The views of a scene show one set of named points, each view turned or mirrored, and shifted as a whole, with a little noise and some points left out.
In the rows, 128 means zero.

Scene 1
View 1
zogof: [ 91 156 117  97 118 151 159  94 144 118  87 181  30 180 119  77 122 136
  97  20 118 126  80 111 169 163 106]
Rolo: [100 178 138 129 130 133 133  64 122 126 140 124 113 140 121 139 119 136
 127 106 127 139 145 138 125 136 109]
nuzof: [ 97 174 100 150 128 105  81  74  95 127 158 104 113 132 107 150  97 145
 122 120 145 174 155 148 133 122 106]
zapip: [135 198 173  96 125 130 154  51 180 127 103 129 111 139 148 147 136 121
 140  76 157  90  95 166  88 171  92]
bekul: [ 79 151 100 127 120 135 143  77  74 102 123 144  78 152 129 115 116 130
  98  47  86 154 128 101 172 160 109]
rosug: [111 184 174 105 143 142 166  55 148 138 113 140  93 158 140 128 144 132
 147  85 126 106 126 156  87 174 109]
vagaz: [126 187 156 114 119 131 142  53 163 117 124 117 133 133 138 155 125 122
 130  95 154 109 117 148 120 150  95]
kov: [110 177 123 104 119 119 127  79 141 130 111 133  82 157 118 128 144 147
 120  68 144 123  97 133 112 160 101]
Som: [ 79 170  96 161 134 119  84  89  76 125 165 126  84 122  96 133  63 137
 112 117 125 197 160 144 157  95 116]
dela: [ 68 152 117 142 149 135 143  67  58 119 132 150  61 165 139 101 103 129
 120  55  72 168 166 126 156 175 121]
dez: [ 87 168 133 125 132 136 152  63  88 116 130 134  93 144 137 130 125 131
 123  74  90 140 140 126 128 163 113]
gifol: [ 96 183 146 128 137 140 138  69 115 125 132 143  80 132 128 128  93 123
 130  89 117 144 135 152 127 137 111]
zozon: [119 181 167 104 129 152 153  69 196 149 120 139 113 161 101 124 147 152
 135 118 168 106 117 138 105 127 109]
Pev: [113 186 162 113 137 138 145  64 156 141 124 134 100 148 123 133 131 142
 141 100 145 117 125 154  97 145 109]
kula: [101 174 103 132 121 111  98  76 113 126 140 112 107 141 107 141 114 145
 114  99 146 154 130 135 134 133  99]
Dab: [ 93 170 115 142 125 124 109  75 102 129 161 107 128 132  96 152 121 154
 118 134 134 162 156 124 130 112 114]
kena: [ 72 168 127 133 149 136 126  89  91 148 145 145  60 159  93 110 121 163
 131 110 104 169 157 133 109 124 127]
domu: [ 96 175 130 145 144 122 103  67 111 136 148 125  96 145 113 133  93 138
 133 113 142 163 159 159 126 131 110]
Fav: [125 187 187 133 129 162 151  49 196 137 156 114 178 118 102 161 117 137
 141 175 182 117 159 145 120  85 108]
Ritu: [112 174 164 122 121 159 166  56 161 117 136 130 147 133 122 146 125 127
 125 115 143 115 137 122 143 124 106]
Bimo: [100 182 162 126 147 151 147  67 139 128 114 167  56 142 140 106  70 109
 135  70 129 138 127 170 140 144 109]
ler: [109 178 131 132 135 129  99  81 171 151 143 133  94 159  87 119 101 154
 129 127 187 150 138 158 129 109 106]
Lat: [101 182 166 123 145 154 147  76 160 144 122 161  66 150 111 106  95 134
 136  98 142 137 129 160 119 122 117]
View 2
Lat: [109 104 126 132 111 108 155 202  95 124 139 141 114 113 120 124 137 136
 114 113 147  94 144  84  72 151 132]
nuzof: [ 94 114 134 102 136 159 160 114 111  90 145 156 108 121  95 116 153 179
 186 139 122 112 158 119 120 109 124]
rosug: [100  93 107 126 139  84 124 203 106 123 123 122  91  87 111 103 140 114
  96 138  90 110 132  74 106 166 144]
vagaz: [127  75 137 118 132 105 142 201 107 130 126 129  89  90  86 110 150 127
 125 139  88 120 136  94 137 103 139]
kena: [ 63 135  90 135 132 146 150 132 114 109 149 161 116 125 130 119 148 146
 148 112 138  91 144  89  91 179 128]
dez: [ 69 123 112 133 154 115 121 134 108 125 130 169 125  92 113  98 147 121
 119 124  94 109 163  75 125 141 140]
Pev: [112  88 113 124 125 109 144 200 110 120 130 124  88 100 104 115 144 128
 123 130 103 110 127  90 105 148 137]
ler: [123 102 128 116 107 136 183 193 119  98 161 138  89 122 106 134 149 172
 155 122 159 100 128 111  96 124 128]
domu: [ 93 115 134 104 131 133 152 140 103  94 143 144 109 117 113 119 139 169
 157 136 132 100 153 105 105 132 126]
Rolo: [ 94 101 124 117 131 129 145 154 105 115 135 138 101 110 107 118 142 142
 147 131 110 101 144  98 127 130 130]
kula: [104 112 121 120 137 146 158 141 122 104 150 166 107 109  91 107 165 162
 164 131 117 123 149 106 116 107 134]
Ritu: [107  80 140 128 124 118 150 194 102 147 136 136  94 104 105 132 137 110
 128 118 109  91 134  89 171  99 132]
Fav: [124  50 150 105  95 139 172 210  89 138 130  89  62 133 108 163 116 125
 163 124 121  70 106 115 181  98 116]
Bimo: [105 114 144 126 125  87 136 186  80 129 126 153 141 100 119 109 134 136
  97 119 139 100 174  71  62 135 136]
gifol: [ 90 110 131 123 130 118 137 157  91 125 123 153 125 109 111 112 138 134
 126 123 118 102 163  85  93 133 131]
dela: [ 44 160 121 132 166 105 118 102 110 108 146 197 151  90 135  95 145 137
 110 118 124  99 188  65 109 155 139]
zogof: [106 147  99 179 141  87 148 205 135 145 163 219 145  73 108  86 184 116
  70  92 142 134 161  53  68 133 160]
kov: [114 108  98 141 140 115 148 189 132 118 148 162 100  86  88  95 176 138
 121 127  98 137 137  88  97 134 148]
Som: [ 75 131 140 114 124 173 165  94  93 103 148 182 142 140 109 125 147 179
 190 117 152  96 179 113  95 108 115]
zapip: [138  67 121 121 130  83 132 230 103 129 115 111  80  77  80  98 152 118
 100 147  71 132 128  86 101 128 148]
View 3
ler: [ 97 166 115 164 153 139 120 124  83 154 162 146 164  84 127 108 126 145
 127 143 127 162 118 116  88 113  97]
Som: [ 78  87 113 146 160 161  88 101 118 153 159 152 175  93 156 123 112 199
 106 162 138 174 143 119  97 183  37]
zogof: [ 96 107 117 194 203 129 141 126 166  82  89  99 113  85 136 107 199 132
 170 167 135  83 176  79  77 113 114]
kena: [ 70  95 110 147 140 170 122  77 101 168 144 125 128  83 139 129 142 143
 145 151 146 117 157 115  75 153  65]
gifol: [ 90 116 108 155 142 126 113  99 143 142 142 104 124 107 126 120 135 158
 142 171 146 118 127 136  92 127  90]
Pev: [ 98 158 123 156 135 136 126  97 116 147 151 104 113 102 118 120 126 137
 149 162 141 114 113 139 101 102 135]
bekul: [ 88  67 129 171 185 161 108  89 164 111 105 122 115 104 148 120 141 181
 142 171 146  97 192 106 112 161  97]
Fav: [115 175 112 141 124 132 101 110 117 184 227 127 163 109  90 103  64 144
 104 106 139 124  83 154 137  78 138]
zozon: [104 176 124 162 146 136 136 113 108 150 171 109 127  90 106 106 130 112
 147 130 135 103 111 123 103  76 151]
kov: [ 93 149 144 162 169 156 133 102 122 114 128 111 109  92 144 120 151 144
 156 176 133 119 135 115 106 125 144]
dela: [ 84  59 110 165 152 148 106  74 142 139  87 126 104 111 133 127 136 186
 150 180 156  94 205 128  89 166  67]
dez: [ 88  94 127 153 149 155 112  75 148 137 125 111 100 112 132 127 125 171
 148 173 152  94 163 136 113 146 111]
nuzof: [ 87 125 135 146 153 172  96  92  95 155 157 155 153  97 152 125  98 195
 115 169 134 172 137 134 118 167  87]
vagaz: [111 165 139 158 148 130 113 107 137 130 155 109 118 115 121 111 108 163
 138 166 138 119 109 146 132 101 162]
Ritu: [111 139 121 159 151 135 104 105 150 146 176 114 137 114 105 105  94 157
 124 127 144  97 126 137 137  96 142]
domu: [ 90 129 119 151 138 146 105  97  98 160 145 143 141 102 133 121 109 177
 127 168 141 151 136 138  99 144  83]
Dab: [ 87 118 136 142 153 183 100  85 107 163 176 144 149  96 140 121  92 175
 114 141 138 141 140 128 126 153  99]
kula: [ 93 133 142 155 166 168 109  99 110 135 146 141 140  95 150 119 117 177
 127 166 132 151 139 121 117 151 112]
Lat: [ 95 139  96 163 141 114 123 116 127 148 144 106 137  96 114 114 149 136
 148 158 143 118 118 127  72 105  88]
View 4
ler: [161 129  77 104  64 141 142  84 132 173 119 106 121 166  93 126 149 135
 145 109  98 153 119  99 119 121 126]
gifol: [145 113 109 124  72 114 131  75 150 139 143 131 138 135 101 139 155  85
 138 138 136 135 124  96 156 166 135]
zogof: [ 88 100  60 112 108  80 149  58 183  86 166 167 148  95  97  70 167  49
 154 141 108 165 115 136 105 141 144]
Bimo: [144 112  86 132  72  87 144  73 186 147 129 142 139 126  86 124 161  61
 142 137 139 153 139  92 161 158 125]
dela: [146  52 122 152  71  98  88  41 140 105 159 168 171 130 123 124 148  63
 135 153 149 148 142 113 121 191 168]
rosug: [126 135  79 111  70 112 136  54 135 107 129 155 144 101  95 161 141  96
 160 128 118 135 115 117 192 160  81]
zapip: [113 169  73 107  90 103 179  48 129 113 123 138 116  99  71 156 147 113
 155 117 129 117 103 106 197 148  73]
Lat: [148 123  77 108  64 116 135  91 173 154 127 129 137 133  97 130 156  86
 152 130 108 157 124 105 158 140 111]
Fav: [175 187  86  42  88 166 117  94 119 194 116  82 114 145  94 185 157 155
 166 128 121  89 151  87 167 143  90]
vagaz: [129 162  91  95  99 117 160  50 118 132 133 121 116 120  80 151 152 124
 150 123 139 102 122  99 165 156 102]
Som: [178  79 148 137  62 141 115  95 130 174 154 100 131 195 118 119 156 105
 112 132 141 139 127  82  98 164 199]
Dab: [161 113 131 103  76 159 111  78  94 151 154 106 130 168 118 147 149 138
 135 130 128 114 117  98 118 163 157]
zozon: [131 160  56  68  82 139 140  80 134 139 126 124 127 115  94 145 149 127
 170 120  90 133 116 120 157 126  81]
Rolo: [152 121 112 110  72 135 123  68 115 142 139 122 134 145 104 151 148 118
 143 129 131 123 123 102 149 163 128]
kov: [113 122  86 117  84 114 155  54 123 102 147 144 132 119  96 122 148 105
 149 121 114 139  98 121 140 149 120]
domu: [168 104 115 134  57 130 124  67 121 157 131 121 133 167 103 142 145 119
 131 123 130 140 126  92 133 158 142]
kena: [154  75 114 124  45 146  95  94 133 130 153 140 157 150 131 134 142  93
 140 134 101 160 106 120 132 160 149]
dez: [131 100 120 125  83 113 113  53 122 104 160 151 151 122 115 143 151  84
 141 145 145 121 123 112 150 185 142]
bekul: [119  79 119 128 105 102 111  46 134  96 179 156 150 123 117 103 159  68
 136 153 146 127 130 120 102 182 179]
kula: [142 113 120 122  83 133 142  62 102 136 150 116 123 162 102 124 150 128
 131 118 130 127 108 100 113 152 155]

In a view up to two points have been moved. Name them for each view, in the order of its rows, or write -.
view 1 -> Rolo
view 2 -> -
view 3 -> gifol
view 4 -> kov

Scene 2
View 1
Beser: [147 140  86 171 146 111 118 118 157 104 154 109 165 130 105 123 119 145
 141 109 122  48 115 134 105 150 106]
zim: [154 105  50 149 168 115  93 147 152 119 136 108 175 159 108  84  98 120
 154  87 116  74 130 163  94 145 127]
pefup: [154 104 145 105  79 183 132 130 127 161  96 142 129 179  63  75  53 154
 169 107  86 122 151 181  59 124 236]
Gor: [129 198  50 153 135 150 123 155 111 103 135 113 138 115  60  64  77 150
 149  87  76  57 204 187  89 147 174]
tis: [165  56 162 129 103 148 112 113 157 156 106 127 164 179  90 117  70 140
 154 135 112 114  90 148  67 131 171]
pake: [129 114  74 157 198 112  75 158 102  95 134  48 179 108  86  63  66 124
 100 123  66 122 191 204  45 123 160]
Kof: [148 141 101 161 114 111 107 121 128 102 146 110 137 112 103 124 118 153
 134 129 105 102 137 138  78 140  96]
galu: [151  82 138 158 142 132  98 122 150 130 117  99 183 143  88 116  67 132
 129 142 101  94 108 155  65 137 147]
Mekem: [142 148 111 150 111 123 123 111 138 118 138 136 143 122  83 141 100 157
 145 136 100  66 129 147  94 141 119]
feze: [153 132  88 186 124 118  97 141 133  91 148  79 150 113 115  94 118 142
 133 104 124 113 144 130  71 151  95]
bitu: [151  99 131 117 102 159 118 123 147 157 100 154 151 170  66 113  55 145
 167 131  90  85 117 169  77 135 181]
fezo: [140 168  51 122 117 145 114 150 128 130 122 156 132 143  69  86  75 145
 176  95  84  65 173 182  96 147 155]
Tapok: [163 116 111 119  78 137 131 116 138 139 129 146 116 172 108 101 122 157
 172  90 125 121 129 139  79 131 157]
nele: [151  97  90  92 125 129 102 134 126 148 116 143 139 172  87  99  80 140
 164 116  87 121 148 187  72 119 171]
lifu: [151 107 134 149 127 116 124  99 152 125 139 123 159 141  95 146 105 151
 137 141 111  75 101 140  89 133 128]
sog: [142 102  77 128 166 112  89 141 124 118 133  98 162 142  97  91  87 132
 134 117  86 111 158 187  69 122 151]
binem: [149 131  71 120 108 132  97 146 126 130 121 145 130 145  90  96  86 141
 168 112  90 112 157 171  75 138 132]
Firo: [143 122 106 115 108 151 103 143 115 138 109 131 137 145  69  87  59 146
 154 125  73 122 165 188  57 130 178]
dis: [157 126 123 186  87 181 118 150 148 125 112  95 154 147  82  58  71 142
 157  85 122  95 138 134  64 163 170]
muno: [149 169  86 218 116 174 131 147 176 110 128 103 178 136  79  71  79 136
 164  70 135  13 120 122 106 188 142]
fidug: [147  94  99 105 137 106  96 126 110 124 135 110 134 146 106 102 106 144
 134 127  87 153 161 180  55 107 152]
ser: [140 169  56 164 150 120 129 129 141  99 158 107 152 131 100  91 124 147
 146  77 115  47 152 154 107 147 137]
rov: [159 123 153 156  76 154 144  98 174 145 120 157 147 159  83 143  93 159
 170 124 129  47  78 117 103 155 142]
dun: [145 117 109  81 105 107 116 105 116 143 129 169 115 150  91 150 106 160
 156 148  81 118 139 176  79 107 143]
mim: [167  81 159 189 102 154 124 117 176 132 124  99 177 163 101 108  92 140
 147 108 145  83  75 112  78 156 146]
Kuf: [157  84 148 172 133 155 123 125 144 126 126  69 173 161  92  70  81 141
 129  96 119 105 124 149  58 137 200]
duf: [163 103 147 177  84 153 115 125 160 130 120 112 155 146  96 108  86 146
 153 118 128  97 101 120  72 155 134]
buvi: [146 110  93 107 147 106 118 111 133 128 139 132 142 157  99 116 112 148
 147 115  97  94 138 174  88 116 158]
View 2
pefup: [161 195  96 136 165  66 142  95 149 139  68  93 124 112 202  97 133 107
  88 112  50 103 126 105 137 167  85]
binem: [174 132 108 137 113  93 138 103 143  95  78 129 154 142 179 129 130 103
 129  88 115  93  94 153 151 133 131]
lifu: [166 134 122 134 161  98 133 122  83 116 105  99 115 176 160 138 124 138
  93 110 188 105 124 144 158 110 120]
dun: [165 130 101 169 131  99 140 113  83  78  68  99 130 155 202 101 149 123
 121 120 113  67 147 160 164 121 141]
tis: [149 148 117 124 211 114 113 105 114 139  76 107 135 164 174 104 125 128
  74 119 134 104 143  93 147 149 100]
Firo: [171 146  99 143 129  73 127  92 144 104  59  98 141 125 184 123 129 105
 122  88  83 105 114 140 148 140  83]
fezo: [212 163 100 152  85  67 157 110 149 109  94 135 144 123 174 146 139 105
 131  78 110  87  80 159 124 133 127]
sog: [174 104 129 140 111 103 112 101 147  86  63 103 126 116 148 140  90 105
 117  74 140  93 116 142 144 120  98]
fidug: [136 103 122 142 123 110 118  96 130  70  56  84 119 121 175 118  99  97
 117  98 117  89 134 148 169 125 117]
duf: [143 154 120  96 189  99 138 110 120 142 108 114 142 186 165 137 125 118
  88 107 161 136  95 125 166 135 114]
dis: [151 172 119  89 160  71 148 101 168 150 109 115 137 147 159 151 109  98
  95  85 131 145  68 125 150 148  95]
Tapok: [140 169 113 127 144 103 164 120 117 117 107 112 123 154 196 111 131 103
  94 126 120  90 108 141 165 141 171]
pake: [168  81 136 129  90  80  97  83 172  71  49  73 116  87 126 168  61  93
 130  44 142 119 105 153 151 111  44]
muno: [204 187 128  89 128  64 165 124 158 170 154 145 138 163 131 188 112 114
  92  72 192 141  36 136 122 130 115]
nele: [173 136 109 152 128 106 124 101 139  98  58 114 138 121 183 107 122 109
 110  97  99  76 131 125 138 142 121]
Beser: [182 130 135 123 123 101 145 133 107 116 126 121 122 167 137 167 108 124
 103  89 216 104  85 159 146 103 144]
mim: [142 156 131  90 208 110 132 118 121 157 120 114 129 183 147 139 108 123
  65 110 187 133 102 105 157 137 113]
galu: [167 120 124 122 178 102 106 106 118 121  77 101 133 159 147 138 107 128
  94  90 169 118 126 119 149 122  74]
ser: [191 147 133 127  79  82 162 128 138 110 128 119 106 131 139 173  93 107
 110  79 183  97  70 168 137 109 149]
Gor: [210 166 109 140  56  35 164 108 164 109 100 106 116 100 158 174 114  96
 133  59 118 107  61 179 129 119  95]
feze: [132 107 132  95 123 102 139 109 142  95 106 108 134 164 147 168  91  94
 119  78 182 134  68 170 183 110 131]
buvi: [172 133 122 153 118 106 136 117 113  93  84 103 109 126 167 123 107 113
 102 104 144  74 131 144 143 120 137]
rov: [172 184 109 121 187  86 161 129  87 153 128 125 135 200 179 130 156 138
  83 123 166 111 103 132 150 132 139]
Kuf: [139 155 135 100 172  89 126 102 153 141  92  82 102 120 147 141  79 106
  71  94 145 130 110 105 148 140  80]
bitu: [187 168 101 146 172  85 133 108 121 138  77 115 141 149 182 110 146 130
  95 107 111  96 129 112 129 148  95]
Mekem: [188 147 108 141 129  71 151 121  89 111 110 111 133 179 169 152 146 131
 120  97 170 107  97 173 158 107 118]
zim: [189 115 137 126 111 124 123 116 155 106  95 141 141 130 131 150  89 107
 102  73 181  89  92 129 126 125 137]
View 3
binem: [133 135 159 182 104 109 154  85 119 126 130 137 112 123  64 116 139 144
  98  82 100 107 139 126 133 139  92]
zim: [ 89 143 134 172 122 110 129  67 119 103 115 101 131 156  87  81 130  97
  60  83 109 106 166 100 116 141 114]
Tapok: [163 133 153 141 102 111 162  93 125 131 107 105 129 124  79 106 150 137
 137  73 141 124  98 146 103 137 118]
mim: [141 154 129  94 110  66  67  53 110 114 125  77 139 110 108  82 114 131
 134  65 149 118 116 105 131 121 182]
ser: [ 95 168 138 196 117 131 118 113 148 109 101  82 114 160  62  84 107  85
 115 103  90  99 141  95 109 151 119]
rov: [165 196 136 115 107 104 104  94 137 111 125 116 122 100  84  98 118 151
 155  75 177 110 103 104 128 136 166]
duf: [146 143 139 117 100  81  87  65 115 123 127  95 127 100  95 100 120 142
 133  61 131 115 114 113 131 128 158]
muno: [ 86 186 101 156 121 137  58  85 175 139 102  96 104 115  75  58  81 113
 134  44  97 102 155  85 108 139 156]
pefup: [174 116 137 124 136  85 163  76 134 185 139 173 107 123  76  72 143 166
 152  98 113 120 120 192 151  79 114]
Mekem: [143 179 158 170  99  98 114 107 123  94 133 110 111 125  61 119 113 131
 130 111 123  96 119  91 146 146 136]
Gor: [ 98 149 139 222 124 134 127 118 164 157 119 136  81 149  36  80  97 113
 132 110  35  94 155 125 138 123  93]
galu: [131 140 144 131 120  53  97  54  92 108 150 112 127 133  95  93 120 128
  97 105 119 104 140 109 165 109 150]
Kof: [133 145 170 182  82  90 109  97 105  92 125  77 119 124  69 135 118 120
 120  96  94 103 113  89 136 156 127]
feze: [105 119 158 180  83  91  92  80 107 106 112  54 125 129  80 123 115 103
 105  68  70 108 125  91 120 157 125]
Firo: [148 118 155 169 117  87 149  79 116 153 146 158 102 127  62 102 137 153
 118 104  85 107 137 151 161 107  98]
fidug: [147  96 178 173 105  69 167  80  80 115 138 106 128 157  77 120 150 121
  95 126  91 112 120 141 147 123  98]
fezo: [120 164 141 201 119 138 154 103 154 140 124 160  94 132  45  92 124 139
 111  93  91  99 155 125 133 133  86]
Beser: [107 182 143 170 106 107  97  97 127  80 115  72 127 145  79  99 106  97
 106  97 124  99 132  72 120 158 145]
View 4
pake: [202 147 176 215  43 136 156 172 143  14 175  89 199  70 101 132 184 165
  97 139 107 133  50 117 125 109  99]
ser: [120  93 116 158  99 105 173 124 180  35 133 131 163 107 149 125 169 101
  86 133 108 111  91 120 103 155 106]
feze: [146 127 118 147  73 110 158 175 188  27 144 129 156  87 121 123 168 104
  73 108 132 185  86  94 105 135 144]
Kuf: [162 156 153 152  87 134 162 201 149  52 241 126 151 112 121 106 195 112
 108  89 163 119 113 107 107 151 103]
duf: [129 145 125 122  99 142 126 186 159  59 193 132 121 125 118 105 166  95
  86  68 156 161 144  83 115 167 137]
bitu: [122 154 138 164  91 162 103 146 112  80 198 109 113 137 120 119 166 133
 118  71 141 111 151 104 152 184 109]
Firo: [149 165 152 196  67 144 118 138 132  66 179  70 137 125 124 139 179 148
 114  90 144 132 118 117 170 166 113]
mim: [128 141 124 108 107 144 136 208 151  57 215 163 122 118 115  90 166  90
  90  67 154 144 147  79  89 165 125]
dis: [141 164 163 163 116 123 159 181 184  51 196  99 145 143 137 104 171 106
  87  80 161 156 135 104 112 175 112]
binem: [122 153 122 192  74 122 127 132 144  56 143  99 129 114 129 141 157 137
 106  96 122 154 110 113 155 170 124]
lifu: [129 100 102 110  77 155 110 159 133  61 173 146 127  99 108 116 173 106
  96  94 131 118 126  86 123 149 134]
muno: [118 114 160 144 162 124 171 155 206  30 152 129 162 149 149  84 145  83
  66 103 120 130 145 102  66 184  95]
Mekem: [124  93 109 129  83 151 112 129 152  59 139 112 137 113 119 125 169 106
  85 102 128 128 123  94 137 153 135]
sog: [155 147 133 191  56 131 142 154 127  40 170 121 155  83 112 134 171 148
 110 115 108 128  79 113 135 141 110]
rov: [ 96 110 106 101 115 152 109 151 153  78 174 136 104 142 130 106 161  84
  92  66 153 128 170  86 124 187 133]
dun: [116 124  84 154  42 145  93 115 107  85 156 106 104 101 119 158 178 137
 122  89 135 124 114 108 191 161 142]
Tapok: [ 99 153  89 150  76 104 145 150 151  83 180 123 100 120 151 140 182 103
 118  75 163 145 123 112 152 180 136]
Beser: [120  86 105 125  98 130 145 147 164  38 139 156 148  96 123 112 157  96
  79 116 104 126 107  94  93 151 123]
pefup: [134 187 159 185  84 146 127 148 127  95 231  70 116 153 141 134 196 136
 133  67 180 109 147 122 180 190 102]
nele: [126 168 119 195  64 130 125 141 115  68 177 112 117 110 124 140 167 147
 123  86 124 128 111 119 161 174 112]
buvi: [126 125  99 163  58 128 132 136 120  64 173 134 130  90 126 143 178 129
 120 108 122 104  96 116 148 155 115]
fidug: [153 157 104 177  19 122 132 164 121  59 186 115 131  73 111 156 192 146
 121 100 141 146  72 113 167 132 136]
fezo: [111 135 140 203 100 124 140  97 156  55 130  81 144 135 149 139 155 133
 102 113 110 118 118 129 151 183 102]
Kof: [135 106 103 133  66 129 129 151 167  43 134 117 144  94 116 134 171 106
  79 106 133 163 100  91 131 136 150]
Gor: [141 116 168 204 102 120 166  99 187  39 132  55 182 133 156 136 180 129
  89 139 118 107  96 136 141 161  94]
tis: [133 166 123 137  77 158 107 193 105  78 231 143 102 116 105 110 171 124
 120  55 154 130 146  88 136 173 122]

In a view up to two points have been moved. Name them for each view, in the order of its rows, or write -.
view 1 -> rov
view 2 -> Tapok, Mekem
view 3 -> mim
view 4 -> nele, fidug
